Points on a hilly landscape, in no order, each with its height.
From any point a ball rolls to the lowest of the 2 points nearest to it. It stops when none of these is lower. Distance is the straight distance between rows; heights are no part of it.
Vapal (h 2.97): [151  94 139 145  84 139 133 145 143 137 171 135 159 117  97 195 178 135
 162 126 101  67 124 115  93 147  84 135  81 215 150 110  95 141  83 139
 184 141 130 128 159 163 212 159  92 134  89 146 131 129 134 114 166 102
 122  59 153 138]
sur (h 5.65): [161 142  90 148 111 120 161  88 105 150 145 122 140 130 138 141  99 125
  98 109 129  65 132 148 191  97 172 154 103 193 105 179 150 102  96 129
 188 203  67 156  81 134 171  88  77 168 151 110 119 176 104 134 174  74
 119 133 174 165]
pubu (h 2.03): [147 101 107 116 105 137 126 155 208 162  38 110 131  67  94 143 127 121
 125 104 133 159 127 163 116 151 167 132 150 153 134 162 144 121 123 147
 163 110 134 118 176 121 123 157 128 158 135 106  68 160 123 114  99 144
 135 173  86 177]
zuda (h 1.98): [154 141 152 132 143  94 106 115 178 128 123 129 127 109  80 150 149 130
 145 131 180 195 138 171 114 158 129 135 118 172 173 153  67 159 108  72
 172  93 117 111 135 149 129 158 102  95 140  99 182 168 134 187 110 125
 112 143 123 169]
ner (h 2.89): [133 126 150  94 185 118  94 172 169 137 166 120 147 133  51 135 181 125
 167 159 179 156 118 174  96 174 108 155 128 150 160 112 117 162 116 125
 102  74 152 105 156 131 101 199 169 115  93 138 161  88 144 184 156 185
 156 146 151 155]
gulos (h 0.54): [154 152 147 165  96  85 153  77  84 123 159 150 148 183 131 129 117 147
 124 107 107  84 134 138 211  98 149 132 106 150 114 106 118  90 157  73
 151 164  31 134 119 129 169 106  56 143 140 113 182 130 130 155 140  76
  96  75 165  94]
monal (h 1.75): [140 125 125 134 132 125 156 104 107 127 101 139 128 142 154 101  95 136
  88 115 118 135 119 116 148 112 162 123 148  91  88 161 138 106 155 136
 122 154 106 147 130 137 103  87 108 137 173 114  93 144 128 116 107 122
 130 148 111 114]
Tagod (h 1.87): [167 172 150 175  91  74 164  89 111  83  87 142 153 146 131 152 103 183
 122  95 124  90 151 158 158 131 133 127  93 103 182 129  84  91 198  98
 191 101  85 138  70 135 161 134  93 129  94  98 203  99 106 203 157 157
 124 146 149  74]
rif (h 3.20): [147 102  99 109 189 147 170 164  71 164 196  96 107 160 119  92 137 136
 100 135 130 102 110  99 135 126  97 157 111 185  80 148 136  99 109 146
 109 168 143 167 158 164 114  80 128 114 129 107  75 134 141  93 165 102
 130 113 169 129]
muv (h 4.86): [123 124 119 164 149 142  96 117 105 140 195  95  84 160 155 113 142 113
 139 150 142 109  79  81 151  80 150 107  94 139  83 119 162 163 102 132
  81 217 134 146 107 114 153  68 135  68 143 122 154 142 137 103 161  85
  80 111 148 166]
res (h 3.89): [102 101 188 127 190 117 141 136 149 117 134 104 142 103 147 160 168 107
 142 186 168 201  99 119  52 147 121 129 126 156 127 124  80 180 113 143
  87 109 164  84 136 142  44 136 138  48 141 115 132 117 122  99 105 147
 123 161 125 152]
vela (h 1.72): [124 114 128 146 115 156 129 141  91 151 131  85 121 132 168 135 124 156
 137 103 100  66 124  85 122 108 134 108  87  92 111 114 166 135 140 177
  95 171 147 128  81 108 132  97 141 135 107 155 124  85 137  85 140 167
 156 139 139  88]
febo (h 1.22): [144 117 146 111 183 108 139  91  93 145 144 135 128 115 155  96  69 127
  96 151 152 154 108 115 169 111 149 150 114 104  93 150 141 135 145 115
  81 126 101 124 102 119  60  59 122 122 143 105  99 130 127 135 111 123
 122 151 128 111]
zataf (h 2.13): [129 135  99  83 211 155 108 205 152 155  96  83  89  99  91  92 131 138
 112 110 143 166 138 162 123 145  95 179 162 157 143 138 159 154 138 181
 121 101 195 137 115 127 126 121 195 105 107 107  78  99 119 144 157 179
 175 198 121 137]
ropi (h 0.88): [134 141 134 115 102 115  79 183 149 167 110 116 115 127  50 132 152 152
 168 100 130 139 148 173 157 163 141 112 112 105 155  98 152 103 146  84
  89  85  93 104 167  99 116 185 136 200  98 147 139  89 165 183 113 165
 161 113 133 121]
rego (h 6.14): [168 123 154 160 140  88 146  76 144  93 155 120 112 145 154 145 141 137
 121 134 165 106  72 129 124 105 180 148  96 156  87 156 116 151 137  96
 157 180  87 143  59 123 139  87  77  60 153 107 202 170 127 165 177  79
  95 132 149 152]
non (h 3.84): [148 112 149 111  67 112 168 104 154 129 107 188 192  85 136 177 121 115
 131 115 108  91 144 129 110 171 128 139 103 145 133 130 102 110 120 129
 172  73 107  92 166 137 136 171  86 183  96 141  99 132 127 105 121 130
 142  83 118 116]
Duz (h 3.30): [138  92 129 166  48 148 176 136 145 107 124 176 161 136 114 180 168 118
 144 104  74  67 120  87  88 153 109 117 126 150 115 108 107 106 126 147
 193 131 114 132 191 155 217 172  98 152 121 161 111 129 146  89 139  85
 118  46 136 109]
vizu (h 2.98): [ 95 158 117 170 116 136 142  92  69 121 101 122 123 160 184 129  80 138
  99 138  98 173 166  83 134  87 117  98 154 132 158 125  82 130 111 135
 164 168 113 139 106 178 136  95 118  99 180 115 114 162 103  88  76 102
  93 122 106 123]
Tam (h 5.57): [ 85 122 108 124 129 151  96 141 193  94  87 154 111 142 146  90 148  92
 135 158 143 201 117 115  90 131 150  82 220  83  95 126 173 154 125 132
  82 128 175 112 173  86 100 156 177 108 181 152 119 155 138 106  92 117
 105 149  81 161]
fope (h 1.19): [ 98 140 127  89 131 150  63 192 138 163 141 135 116 140  76 121 163 143
 155 120 133 113 157 149 133 157 106 118 137 108 158  90 158 119 107 127
  63  82 145 103 150 110 119 185 164 190  85 171 110  68 154 140 133 175
 177 122 144 115]
Lol (h 4.97): [104 151 105 154 115 156  77 148  97 132 105  81  81 183 133  83 129 163
 133 103  95 105 152 110 167  91 127  84 152  40 130  86 194 135 160 138
  74 166 153 156  81  79 157 107 177 121 143 145 142  89 138 139 123 154
 133 162 115  94]
tik (h 4.96): [109 136 157 130 103 118  88 112 144 112 148 160 168  90 151 154 118 105
 169 147 153 145 138 146 109 159 125 124 113  85 169 103 136 180 116 113
 106  74 134  79  94  82  96 159 139 138 102 161 171 114 128 137  98 165
 138 119 105 118]
fesek (h 2.90): [126 138 122 121 131 143 111 138 179  97 106 121 124  99 136 127 138 126
 136 134 153 150 120 144  99 128 120 142 152 103 143 149 141 177 131 151
 169 111 173 120  98  93 136 134 170  97 130 138 152 147 113 143 150 150
 134 173  88 153]
Bam (h 2.39): [123 145 140 117 146 131 108 147  91 130 130 122 118 148  87 135 146 155
 133 131 121 139 167 141 134 127  90 123 120 144 175 110  98 111 129  99
 141 101 121 127 145 161 135 146 125 137 117 113 128 115 129 141 113 140
 132 111 157 110]
dom (h 2.32): [118 145 146 126 161 117 154  61  87  88 162 146 152 114 197 112  71 132
  96 164 143 150 141 115 115 111 102 141 119  92 136 142  97 162 131 143
 143 113 161 129  47 140  88  74 141  63 146 110 155 143  90 131 121 140
  99 147 117  97]
Kiro (h 3.21): [136 111 123 128  95 153 122 144 153 149 114 126 142 103  86 203 155 128
 139 113 121 118 167 140 100 144  93 132 109 213 192 123  76 142  77 121
 203 107 129 118 161 182 203 175 103 141  96 126 106 142 126 114 118 126
 136  86 147 170]
zulud (h 0.96): [138 127 127 170 122 104 141 129  77 150  95  82  92 175  98 131 131 158
 119  91  90 141 145 131 174 108 139 102 114 176 145 119  89  89 144 100
 171 194  63 152 139 184 146 115  84 128 153  84  92 122 122 118 108 107
 125 120 152 121]
dor (h 1.23): [168 116 139 143 113 114 174 137 111 110  98 109 149 139 163 125 105 176
 111  93 121  42 100 109 121 126 155 147  89  72 106 143 160 104 185 183
 129 156 130 129  66  96 122  92 126 127  91 126 148  78 122 140 167 171
 158 159 143  71]
Kel (h 1.71): [123 145 146 134 138 109 108 102 103 160  90 123 139  78 168 128  58 125
 107 137 144 185 140 130 147 130 143 123 103  98 159 146 122 149 125 126
 110 106 117  98  91 112  48  87 133 127 149 115 107 125 113 131  54 159
 134 169  91 131]
dokiz (h 2.84): [142  72 104 116 179 172 196 170 135 152 148 101 118 134 141 108 159 130
  94 143 131 130 106 107  71 136 104 169 136 195  85 150 117 116 118 180
 128 155 180 149 173 165 116  92 133  95 144 111  52 155 149  62 163 100
 137 134 132 141]
bape (h 5.52): [121  97 137 143 107 129 127  97 179  81 163 157 140 117 180 143 159  76
 147 159 139 135  75  99  75 126 136 125 152 118 101 130 126 179 106 124
 128 146 155 127 125 108 150 136 127  69 159 162 186 167 136 120 153  76
  84 111 103 149]
Baz (h 5.99): [175 120 112 163 110 112 160  98 135 110 124 114 114 156 141 131 134 139
 128 125 142  71  82 140 165  91 189 143 102 152  82 157 163 105 150 123
 169 218  84 166  81 105 173  84  80 118 163 115 174 162 121 146 185  79
 115 150 170 144]
vip (h 4.63): [131 111 107  88 148 133 151 106 116 165 157 152 160  88 160 142  91  93
  91 147 126 102 144 124 133 128 111 163 101 187 121 163 125 120  71 142
 146 106 127 129 126 151 121 102 115 160 116 122  75 154 119  98 144 108
 136 108 139 166]
nesim (h 5.17): [ 97 163 118 103 122 135  56 134 154 136 131 162 139  85 118 116 108  98
 145 157 164 174 171 175 143 143 128 127 150 102 192 114 143 156  78  98
  99  71 148 100 134  89  93 158 167 177 117 158 132 127 114 146  78 146
 145 124 107 164]
vofiv (h 4.99): [128 107 125 100 130 133 175 120 190  66 126 178 152 118 139  95 136  98
 119 147 144 133  96 137  92 150 114 135 188  83  72 144 144 123 163 157
 133  95 182 130 171 100 130 146 152 137 140 155 131 151 141 128 154 122
 131 134 101 118]
keli (h 1.27): [163 110 150 128 151  96 171 132  91 159 117 112 108 164  74 112 140 162
 106 106 103 148 129 136 168 139 139 137 120 176 100 140  80  42 154  92
 120 133  57 149 188 191 111 129  72 136 140  86  92 123 141 147 125 110
 123 121 153 109]
nasuf (h 1.52): [143  90 155 115 163 119 141 173 122 166  94  75 106 149  65 122 163 162
 127 108 117 173 107 131 111 150 153 129 118 167 112 139  90  71 164 125
  95 135  89 124 202 175  87 142  98 103 136  82  88 113 143 136 105 142
 146 144 131 130]
kome (h 4.11): [102 106 181 129 158 125 154 120 122  85 146 131 142 141 149 117 159 122
 151 171 139 180  89 106  58 138 133 109 152  96 106 106 106 148 162 146
  80 109 159  97 160 136  54 141 141  52 158 132 149 109 133 103 113 146
 116 141 120 102]
mal (h 1.60): [120 149  99 134 133 139  89 155 126 132 156 111  64 181  69  83 169 143
 127 129 123 132 135 127 165 107 110 114 169 135 117 113 140 116 129  99
 127 177 137 177 147 136 188 128 157 122 150 127 138 150 119 155 163 101
 108 116 152 144]
segi (h 2.14): [114 138 103 127 119 153 117 111 105 158 123 104 145  91 197 145  79 130
 115 109 111  83 142 108 136 102 137 138  89 101 148 132 158 160 102 168
 139 130 146 116  46 102 124  82 147 149 100 137 108 101 113 103 127 160
 151 145 113 115]
Rugob (h 4.06): [128 122 114  98  87 141 184 111 105 128 142 192 173 125 139 143  95 120
  96 130  92  79 167 113 125 143  78 144 128 137 129 129  96  71 118 143
 157  79 124 130 172 160 152 148 108 199  94 148  71 122 131  99 125 129
 153  70 135 100]
Mumu (h 5.81): [173  91 111 113 141 130 168 152 166 147 161 117 152 108 154 108 140 135
 115 113 142  53  66 107 115 138 148 181  98 134  56 168 195 122 141 200
 116 164 165 137 136  98 112  95 135 130 110 137 111 131 139  90 205 138
 149 146 144 136]
tiri (h 5.15): [115  97 123 170 107 136 112 129 139 118 149 110  90 153 173 128 169 101
 145 128 115 123  63  82 103 100 170  94 136 137  85 118 156 153 109 120
  93 209 123 142 128 111 165 102 116  79 174 149 168 165 145  96 135  51
  68  92 113 147]
dibe (h 4.98): [158 152  94  71 160 123 140 104 119 148 154 159 137  84 155 111  50 118
  80 122 144  93 137 158 171 128 115 194 125 142 133 169 144 115 102 141
 155  95 128 161  88 126 125  83 141 173  98 115  88 142  97 152 160 136
 142 141 151 135]
gunaz (h 1.86): [128 136  90  96 147 151 107 194 152 153  66 104  87  97 120 116 109 151
 114  86 129 123 150 164 130 147 112 165 148 111 160 139 145 104 144 165
 138  86 160 134 101 125 132 136 173 158 102 123  83  92 128 162 134 181
 181 185 109  95]
Nez (h 3.99): [ 80 120 144  94 156 163 101 155  90 164 156 127 146 103 122 138 131  97
 142 153 124 150 139  99 114 123 112 123  97 140 136 109 138 143  85 143
  44 110 137  80 157 130  48 140 143 152 104 142  78  96 135  80  81 146
 149 110 133 141]
pavi (h 5.12): [132 139 113 184  77 122 104 144 144 138  36  72  80 145 102 132 153 159
 139  90 104 126 135 145 154 102 160  92 139 109 140 119 150 123 152 119
 169 198 110 145 100 102 175 133 133 127 148 113 143 130 121 142 129 131
 131 155 113 139]
zez (h 1.40): [128 151 131 146 121 115  91 124 116 173  79  95 105 110 103 127 102 132
 124 108 135 190 145 148 175 119 163 116 117 135 159 135 114 126 130  81
 120 135  83 119 125 123 106 120 116 139 162  97 121 144 125 148  59 134
 125 149 108 149]
lafu (h 2.69): [168 163 152 163 142  73 107 127 147 111 103  93 115 108 100 136 106 176
 143 108 166 132 124 182 151 129 146 146  86  91 181 131 111 157 187  96
 152 115 103 124  42  92 119 117 130 101 116 101 192 113 126 226 146 181
 125 189 122 121]
nipe (h 4.70): [140 131 130 172 116 132 131 119 125  91  96  96 100 177 147  92 124 184
 123 107 121 118 114 117 148  94 160 105 152  48 104 117 166 139 203 145
 123 177 135 144  80  94 138  86 155  79 167 119 176 115 119 138 140 146
 124 162 106  95]
befo (h 2.27): [162 171 164 146 125  64 139  72 138  90 104 138 164 115 131 144 100 168
 112 121 162 150 133 159 130 152 124 158  96 113 179 150  72 139 165  97
 192  85  99 121  66 139 122 118 101  94 109  97 194 142 105 201 144 157
 113 152 131 112]
Kol (h 4.69): [137 111 149  82 154 105 138 121 192 102 123 176 134  91 117  96 120  87
 129 156 157 177 109 161 109 159 142 135 176  92  91 151 141 120 143 106
 108  75 140 115 178 109  83 152 140 151 135 137 122 151 129 152 122 133
 130 164  93 143]
Sefom (h 3.49): [109 130 118 126 191 150 142 131  31 160 175  73  99 154 134 109 109 143
 108 144 137 142 146  96 133  97  98 140  92 181 132 132 111 126  97 136
 107 165 127 151 116 166 107  63 139  90 131  88  94 106 126  99 132 112
 120 125 157 136]
lega (h 2.67): [123 121 128 116 130 147 124 140  69 155 189 114 147 137 122 164 154 134
 141 128 105  85 147 101 115 132  72 139  77 185 146 109  99 127  88 133
 130 132 130 122 146 165 160 132 116 131  78 131 117 113 138 104 143 124
 128  71 165 118]
kasi (h 1.51): [147 168 117 140 124  94 144 123  84 131 106 114 114 141 120 132  99 186
 107  87 103  79 172 152 163 123 113 137 107 102 176 112 102  79 169 105
 159 104 103 152  59 126 147 118 114 157  92 115 152  73 128 196 152 161
 156 160 152  59]
gib (h 3.51): [111 122 141 137 120 143 131 153 159  63 126 156 147 147 103 140 186 131
 156 147 136 162 132 134  52 155  86 111 185 122 160 112  99 145 146 150
 154  97 182 110 164 149 141 187 147  94 138 154 155 109 124 130 123 153
 140 116 128 111]
libaf (h 3.70): [113 113 142 107 207 128 132 117  91 133 153  99 113 135 140 130 138 114
 116 170 145 194 129 105 103 123  94 138 108 178 140 140  83 157  97 126
  96 120 145 116 118 166  81  91 134  59 136  91 106 136 112 104 110 125
 115 139 139 156]
rivez (h 1.26): [108 140 111 151 140 142  96 149  54 151 136  61  57 197  83 101 152 156
 140 116 104 140 154 121 188  81 104  97 127 172 141  98 116 102 124  88
 119 194 114 166 135 151 175 113 140 109 136  95 124 110 128 132 137 105
 122 116 155 130]
kotap (h 5.39): [ 90 155 112 126 109 131  60 133 184  99 101 182 146 120 122 105 137  74
 161 167 162 205 140 157 121 155 155  75 204  73 142 113 170 166 110 105
  71  95 149 108 154  58  85 175 180 152 160 173 144 142 137 129  65 141
 116 123  91 162]
mimo (h 3.02): [157 147 129 170  92 101 118 161 172 135  33  87 120  87 112 160 134 178
 156  69 140 103 127 185 133 156 166 127  81  94 181 126 136 135 176 129
 163 113 114 118  73  90 140 147 125 149  89 119 171  93 140 188 139 185
 163 186 109 123]
rav (h 0.68): [169 113 176 126 168  98 177 120  79 121 164 113 147 144 128 106 100 179
 122 126 132  88 103 107 118 126 138 162  83  87  87 122 128  96 194 163
  90 121 123 127 101 126  70  88 124 101 101 106 135  77 143 147 166 172
 141 143 164  58]
vodo (h 5.31): [102 105 125 134 105 140 158 132 175  73 107 168 131 168 152  91 157 107
 127 136 115 154 108  91  79 130 139  81 213  72  62 122 148 109 166 139
 104 131 158 136 189 107 125 159 143 111 181 162 126 155 152  89 108  97
 116 120  81 113]
Foga (h 2.51): [128 128 137 101 209 121 115 146 157 116 126 112 127  99 130  98 113 131
 113 138 171 168 106 159 100 146 111 173 142 108 132 142 150 180 145 169
 136  96 180 121  78 107  87 109 179  73 117 112 122 118 112 163 154 172
 151 196 104 135]
Vapap (h 4.10): [161 142 118 133  76 111 147  98 139 144  94 159 161  92 133 160  78 129
 108  98 121  99 136 152 160 142 153 145 101 119 153 151 121 108 138 129
 177  99  80 120 116 125 142 136  93 188  95 119 123 130 113 140 116 138
 141 117 113 122]
tup (h 3.27): [ 75 132 120 174 125 143 143  99  71 123 131 127 104 154 189 127 126  88
 117 139  89 169 121  59 123  85 145  82 137 132 119 110 103 128 105 128
  91 184 104 114 140 161 105 102 101  78 176 124 120 155 139  51  69  64
  75 104  95 134]
mit (h 1.76): [149  96 142 111 156 124 121 190 183 157  72  83 106 103  63 131 169 135
 129 110 149 187  96 174 119 162 156 145 136 167 117 147 134 119 149 136
 106 115 124 113 190 143 100 165 133 129 132 103  97 118 137 155 126 156
 152 178 110 162]
kis (h 2.53): [123  95 100 109 132 175 147 165 140 145 104 113 117 125 124 130 148 133
 118 116 106 122 133 111  98 133 107 138 161 156 114 138 139 123 124 165
 147 131 173 128 167 151 146 134 149 135 130 132  75 136 124  82 140 142
 149 137 119 144]
roros (h 5.86): [147 113 162 155 122  99 144  72 141  67 196 147 147 121 159 157 149 108
 149 163 146 107  76 112  92 129 131 150 104 141 111 128  91 170 124 113
 149 141 120 134  81 131 157 110  94  54 139 138 220 157 115 149 176  85
  76  95 144 126]
zutel (h 1.94): [132 135 151 133 193 108 101 148 107 136 155  77  74 169  54  92 171 161
 146 147 156 182 124 152 135 120 123 128 140 161 139 110  86 132 149  93
  99 144 127 136 143 152 124 126 156  56 137  79 170 114 133 179 145 146
 122 154 159 148]
Fubub (h 1.15): [152 141 139 100 166 106 143 150  92 143 150 110 130 132  93 115 113 169
 116  95 131  82 147 138 146 143 106 155  87 109 127 122 121  82 172 131
 111  89 107 139 108 132 116 117 127 155  80 108 130  59 143 175 168 168
 165 148 155  66]
daner (h 0.42): [146 136 137 119  98  99  75 148 156 164 135 118  98 139  46 113 139 129
 159 109 131 129 115 158 189 132 165 124 118 119 105 113 171 117 128  67
  95 136  84 139 159  99 151 156 129 177 115 126 146 131 149 170 147 116
 120 116 132 167]
ket (h 2.18): [131 145 139 141 135 121  86 178 137 137 116  86  88 148  33 125 190 169
 170 123 143 181 143 172 135 147 105 108 136 162 189 108  84 126 137  85
 127 120 126 124 160 153 147 179 142 107 127 108 155 110 128 182 117 153
 133 126 137 142]
numi (h 3.59): [ 72 123 146 143 135 148 129 108  85  87 167 171 121 148 176 147 157  54
 145 171  96 176 110  66  94 121 115  74 149 147 118  92 109 135  87 116
  77 137 124  95 173 152 113 138  99  82 163 155 144 151 148  62  78  48
  61  80 112 137]
rava (h 4.38): [142 127 138 157  48 117 137  89 135 125  95 150 179 105 180 171 104 132
 140  87 100  66 119 112 137 131 162 121  86  97 129 130 156 151 144 145
 162 130  92 112  89 100 147 134 100 172 107 147 154 119 122 109 121 141
 129  96 103 109]
muk (h 2.26): [123 103  97 115 118 157 137 137 202 139  73 136 129  75 134 144 127  92
 112 154 134 163 141 138  90 128 123 125 179 159 134 151 114 132  84 158
 166 108 176 125 182 144 141 163 138 136 154 139  61 183 112  82  95 110
 126 144  93 178]
velor (h 2.70): [100 159 123 132 140 131 151  71  81  84 145 161 139 132 180 122  86 126
  98 163 121 168 165  97 119 108  71 121 160 141 148 144  64 151 101 121
 170 122 167 132  94 175 130 102 133  70 153 114 132 167  92 102 104 107
  90 132 129 120]
losiv (h 0.98): [136 150 120 145  74 102  87 147 138 146 115 102  92 153  67 133 147 139
 161  82 107  56 128 149 203 119 145 113  95 125 133  97 162 107 147  87
 150 174  94 154 122  85 196 161 109 188  94 147 169 113 138 163 166 122
 134 108 152 125]
buv (h 3.95): [ 77  91 165 105 157 131 153 116 143  97 179 191 142 129 167 133 166  44
 140 195 120 146 107  91  74 148 123 101 164 142  81 112 110 130  87 105
  66 101 157  99 207 138  94 162 108 121 150 172 124 150 152  88 106  55
  95  79 127 126]
lapa (h 2.62): [ 98 148 152 107 178 126  88 150  89 136 192 121 131 136  91 134 152 136
 162 159 153 152 157 147 105 141  93 131 103 141 178  90  97 155 114 105
  82  93 131  97 121 132  90 148 144 100  93 133 160  82 141 161 117 163
 141 110 163 123]
dero (h 1.55): [ 98 150 101  74 139 159 107 159 121 160 132 130 121 100 147 125 104 133
 125 104 128  81 167 139 122 138  95 148 126  98 161 105 150 108 110 144
 100  68 163 125  88 107 121 139 166 191  69 155 103  76 144 145 144 178
 183 155 137  91]
tibi (h 1.77): [149 138 125 147 129 121 188  81  94  84 109 126 165 126 195 132  74 178
  77 113 117 104 128 103 112 108 123 153 114  74 130 154 126 134 169 182
 152 132 145 133  40 122 108  67 128  92 125 111 140 107  91 140 157 170
 131 169 118  70]
voba (h 5.43): [163 126  87  96 132 139 144 119 142 159 160 130 144  95 164 118  90 127
 109 120 147  50  91 127 160 114 151 179 107 142  87 180 193 131 104 175
 146 162 145 160  93  96 143  70 131 169 105 140 104 155 121 111 185 112
 145 156 152 152]
fabom (h 1.64): [150 134 164 129 179  78 115 120 117 153 151  94  90 149  78 127 166 136
 132 138 150 179 117 153 139 139 141 131 117 192 133 128  72 115 124  57
 125 124  94 129 158 172 117 132  72  85 143  71 160 153 137 174 118 106
  93 124 154 154]
zinu (h 4.68): [120 105 150 129  73 128 112  92 151 116 123 146 187  88 189 173 103  97
 160 125 114  94 110 107  97 136 151 118  86  79 120 125 169 173 124 158
 107  97 132  84  90  74 102 143 129 140 101 168 154 117 123  98 109 147
 137 108  88 127]
vora (h 4.39): [122 118 169 172 128 121 153 108 110  82 128 109 127 176 155  96 151 151
 141 126 119 150  94  93  95 114 155  96 148  72  84 111 119 127 199 140
  94 151 126 120 134 123  96 106 126  50 160 118 179 119 139 115 115 133
 106 130 107  81]
gel (h 5.13): [ 85 165  74 119 108 183  56 185 130 143 115 111  55 156 109  84 150 147
 140 102 104 108 172 131 156 122 102  90 191  64 152  88 181 122 123 133
  86 126 165 156 122  96 175 152 188 154 123 172 125  98 145 139 133 153
 141 150 130 107]
Boke (h 4.18): [124 126  91 111 124 144 166  85 134  93 204 180 128 146 156  84 112  82
  90 162 133 101 108  98 121 113 101 150 173 116  77 159 141 127 103 139
 150 129 157 183 136 119 173  92 139 128 162 150 134 195 122 115 166  51
  90 100 128 137]
dida (h 5.32): [132 146  82 166  82 140 131 112 115 146  80  98 127 134 137 144 101 143
 102  89  89  83 143 133 178  88 163 120 120 131 128 144 157 109 118 148
 194 201  98 158  94 125 184 122 112 166 148 125 108 149 108 119 135 107
 132 139 134 146]
Tuve (h 4.26): [104 107 107 107  89 175 174 111 111 108 147 187 175 103 171 158 106  84
 120 167 103 100 165  92  96 141  64 130 145 139 126 120 111 113  77 170
 157  93 184 124 168 160 141 145 141 164 100 166  52 131 115  58 109 128
 137  71 133 111]
budo (h 3.83): [ 75 137 126 107 140 158 106 152 107 123 117 161 140 125 127 124 133 107
 135 173 126 195 177 118 104 140  98  86 167 112 154 117 118 123  95 125
  78 102 143  95 186 153  70 159 147 144 144 147  72 116 126  73  45 144
 133 115 117 125]
biz (h 0.97): [169 138 125 134 122  92  98 139 141 159  75 108  86 113  69 110 102 137
 130  97 142 145 107 175 210 123 192 134 112 137 113 156 169 106 164  66
 107 152  56 150 130 102 123 119 104 165 127  98 122 141 131 186 114 115
 118 157 126 155]
Mutik (h 3.47): [138 155  80 115  85 148 155  91 143  94 143 181 147 135 157 102  90 115
  93 118 123  78 122 119 147 111 130 134 171  94 101 156 155 110 121 153
 187 131 144 173 110 111 183 105 147 162 136 148 135 166 108 130 160  99
 123 124 119 119]
voma (h 4.09): [121 122 134  90 107 119 120 118 150 158 142 178 140 132  99 129 139  84
 124 124 115 143 135 142 150 142 146 122 138 156 114 116 114 108 104  66
 104  93  78 107 203 138 134 179  85 190 139 133 121 158 151 121 102  83
 116  66 126 152]
rifog (h 4.43): [107  99 114  75 130 156 142 127 113 159 134 153 169  82 143 168 101  92
 116 156 116 134 172 124 107 134  79 142 101 183 161 137  93 117  55 150
 142  77 149 102 157 181 100 141 125 156  84 134  38 132 114  67  98 138
 149  85 139 150]
Gek (h 3.69): [ 81 133 121 112 122 166 123 165 136  68 124 188 151 154 109 123 165 107
 149 174 127 161 163 123  69 143  73  89 206  90 135 104 118 121 128 145
 106  92 189 118 201 152 102 193 163 140 137 169 102 103 129  86  88 150
 154 108 130 102]
podu (h 4.36): [ 98 120 151  71 161 123 126 105 168  94 181 195 158 108 133 111 130  42
 131 206 157 176 121 146 113 164 121 115 177 113  91 123 119 132  98  93
  76  69 150 110 180 115  64 164 145 155 145 158 119 149 132 131  98 116
 124 115 130 137]
Tomi (h 3.81): [114 135 106 131  57 135 116 114 165 139  97 176 138 113 129 137 104  85
 115 109 108 144 152 133 149 133 157 102 158 137 127 128 122 111  99 103
 163 107  91 128 173 131 157 167  99 197 152 138 106 175 129 101  77  82
 112  88  97 165]
Dazu (h 3.55): [112 118 118 143  31 156 112 142 155 135  83 167 148 116 110 171 143 110
 157  96  83  94 159 111 122 132 132  92 137 137 142  95 133 125 113 131
 187 127  97 115 184 135 200 194 114 201 125 159 104 130 136  91  89 106
 129  59 112 136]
laso (h 4.24): [116  95 147 110 122 133 131 137 112 165 162 130 163 120 154 160 133  97
 158 118 111  88 100  87 119 137 134 124  67 129  97 114 156 135 110 143
  66 133 112  89 168 124  95 136 108 164 104 146 111 112 151  61 120 124
 132  82 130 119]
besar (h 2.71): [113 154  94 117 117 147 113  90 135 120 124 146 134 110 187  97  61 123
 101 125 125  97 123 126 150  98 141 132 151  61 117 147 194 152 124 156
 136 125 150 147  56  78 135  78 165 144 138 136 127 138  98 118 127 131
 129 164  95 123]
zopa (h 4.95): [140 148 122 189 126 110 131 130 120 131  45  44  88 141 136 119 112 190
 124  89 124 127 118 144 155  81 155 119 125 104 144 129 147 138 181 147
 153 200 119 150  38 102 138  80 133  86 149  86 141 112 110 159 127 167
 139 203 107 119]
lerug (h 4.53): [133  98 153 149 136 117 133 130 113 148 185 102 121 148 147 131 162 112
 164 129 137  87  72  74 122 115 167 119  74 137  69 115 165 144 135 133
  51 184 116 122 148 113  98 110 107 115 116 141 138 106 157  97 151 106
 110  88 151 129]
Bezu (h 1.17): [154 163 124 126 112  98 105 115 104 152 164 131 116 157  97 121 109 135
 117 100 115  78 153 166 234  99 133 132  93 149 139 106 138  90 130  72
 158 158  56 162 102 120 182 120  90 181 106 125 175 117 127 166 153  92
 126  92 163 130]
gipod (h 3.24): [132 133 125 121 146 141 109 132 155  96 164 137 143 120 114 138 159 122
 147 157 149 144 134 139  72 141  76 145 145 142 156 130  96 172 104 135
 171 105 178 139 111 144 165 153 161  85 126 149 171 142 117 142 160 138
 125 123 127 148]

Where does a ball stop that starts at each point below?
tiri => daner
kotap => non
mimo => rav
Tomi => fabom
res => zulud
voba => non
gib => daner
